A landscape with many peaks, sampled at points; each row gives a point and its height.
From any point a climber steps to the highest of the 6 points nearest to it. It stops when none of these is higher. Distance is the straight distance between rows; heights are no part of it.
<864>: [190 155  82 137  95  86 130 143 128]  height 9.14
<371>: [187 152  82 115 113  53 176 119 133]  height 9.08
<484>: [122 131 121 111 159 115 118 117 141]  height 8.19
<322>: [124 123 140 179 124 146  71 129 143]  height 9.05
<620>: [149 138  95 110 128  76 148 114 128]  height 8.14
<517>: [107 129 126  91 164 120 145 117 143]  height 8.24
<445>: [ 59 106 187 125 130 213 141 124 135]  height 9.22
<755>: [ 80 111 164  98 155 168 135 128 150]  height 8.81
<720>: [ 74 113 165 100 147 179 145 123 136]  height 9.02
<600>: [106  97 165 160  97 173 132 133  83]  height 9.18
<584>: [137 140 114 147 140 119  77 120 154]  height 8.73
<20>: [144 118 136 177  81 150 110 158  92]  height 6.91
<668>: [145 125 138 179  73 158 119 170  78]  height 8.10
<837>: [102 120 160 203 143 168  71 130 159]  height 9.11
<403>: [190 150  75 138 109  80 106 125 150]  height 8.68
<163>: [107 133 128  87 180 112 132 123 175]  height 8.31
<759>: [101 120 145 118 156 146 111 126 137]  height 8.25
<772>: [144 118 133 200  99 145  75 136 131]  height 8.96
<44>: [139 124 136 180  90 144  98 144 107]  height 7.53
<566>: [106 128 149 137 168 142  82 136 177]  height 8.21
<539>: [107 128 128  78 164 110 172 112 139]  height 8.22
<453>: [ 79 111 153  73 151 160 166 118 134]  height 7.29
<48>: [170 140 127 210  73 162  77 168 115]  height 8.01
<811>: [ 98 132 132  62 177 117 155 130 181]  height 8.28
<12>: [190 151  78 125 108  66 147 130 129]  height 8.41
<782>: [144 136 112 140 129 108  99 122 134]  height 7.43
<381>: [131 142 106  84 161  68 171 101 145]  height 8.30
<384>: [ 66  95 184 156 131 201 121 125 130]  height 9.20
<15>: [128 112 154 148  71 164 152 161  54]  height 9.15
<507>: [102 115 150 136 127 153 121 122 105]  height 8.72
<557>: [133 111 136 150  98 139 124 141  88]  height 6.01
<886>: [121 129 136 152 145 132  85 125 149]  height 8.67
<590>: [ 89 108 160 126 135 169 132 118 106]  height 9.13
<485>: [111 132 122  64 173  98 175 106 160]  height 8.27
<35>: [ 64 109 170  81 134 191 160 125 135]  height 8.77
<208>: [158 130 103 121 109  94 143 127 104]  height 3.98
<866>: [ 93 126 137  74 160 137 167 116 141]  height 7.62
<619>: [ 84 117 167 154 154 173 101 132 157]  height 9.01
<131>: [ 99 104 147 111 114 155 164 118  81]  height 8.95
<425>: [101 129 139  99 175 135 117 134 175]  height 8.33
<458>: [196 153  90 159  84 118  97 155 126]  height 8.39
<651>: [107 114 157 171 119 158  95 129 122]  height 9.10
<273>: [157 131 117 155 107 121  97 131 117]  height 4.80
<347>: [152 136 128 152  71 149 137 165  72]  height 8.94
<856>: [203 161  74 126 100  76 136 134 142]  height 8.62
<25>: [170 141  95 145 106 104 101 131 131]  height 8.04
<58>: [157 136 112 137 103 112 119 135 112]  height 2.14
<525>: [102 126 144  99 164 140 126 125 155]  height 8.44
<223>: [143 138 102 124 148  98 113 112 138]  height 8.18
<216>: [156 129 109 101 102  95 199 133  84]  height 9.06
<32>: [125 124 124 109 122 119 155 120  99]  height 0.57
<230>: [200 161  67 124 111  60 135 114 160]  height 7.50
<744>: [177 151  90 109 113  57 189 125 116]  height 9.12
<618>: [175 148 118 177  70 145 105 175  95]  height 6.12
<757>: [ 55 100 183 122 118 214 152 118 113]  height 9.25
<182>: [ 83  97 175 138 113 191 139 122  85]  height 9.21
<197>: [172 151  80 118 131  66 128 113 146]  height 8.46
<615>: [118 141 116  79 189  97 136 123 191]  height 8.26
<7>: [166 138 108 166  86 128  95 156 114]  height 5.97
<308>: [165 137 110 168  95 121  89 140 126]  height 7.17
<171>: [126 132 114  99 147  94 144 115 131]  height 8.20
<520>: [185 145  90 145  96 104 119 146 115]  height 7.40
<29>: [122 144 120 113 175 112  87 120 180]  height 8.06
<861>: [129 111 131 110 101 135 168 131  74]  height 8.50
<670>: [104  98 160 139  95 175 149 128  73]  height 9.19
<579>: [135 151 103 101 183  87 108 117 192]  height 8.09
<436>: [137 137 108  95 146  84 170 107 121]  height 8.13
<739>: [147 122 109 119  95 108 168 140  83]  height 9.07
<303>: [109 134 135 117 177 129  91 131 182]  height 8.15
<40>: [119 139 117  82 175  93 143 109 163]  height 8.29
<534>: [ 88 109 172 176 140 186  99 129 139]  height 9.16
<356>: [146 148  96 113 158  82 103 109 165]  height 8.23
<666>: [147 146  95 103 157  72 137 103 144]  height 8.32
<149>: [113 119 132  90 130 125 177 116  93]  height 0.44
<338>: [126 125 128 131 128 129 121 126 108]  height 1.70
<780>: [116 103 158 184 101 165 106 140  97]  height 9.09
<530>: [ 94 104 166 167 115 174 119 125 103]  height 9.17
<267>: [120 131 122  69 151  92 202  96 124]  height 7.98
<735>: [ 87 114 170 128 151 172 117 126 149]  height 8.97
<595>: [130 127 128 145 131 128  97 125 120]  height 5.57

For each start below, name the point where the climber stops.
<267> | <864>
<322> | <757>
<557> | <757>
<223> | <864>
<670> | <757>
<811> | <757>
<7> | <864>
<356> | <864>

For each start below, name every point that the climber comes to, in order.
<25> | <403>, <864>
<171> | <666>, <197>, <403>, <864>
<530> | <182>, <757>
<484> | <525>, <755>, <720>, <445>, <757>
<308> | <458>, <864>

Call two points neighbours if one is among the 6 nearest of the other. Go from one point of each pair to the other, from neighbour to neighbour, staying as high as possible. Name the lowest point that can't be avoided.
<744>, <757> | <861>
<864>, <739> | <856>
<739>, <744> | <216>
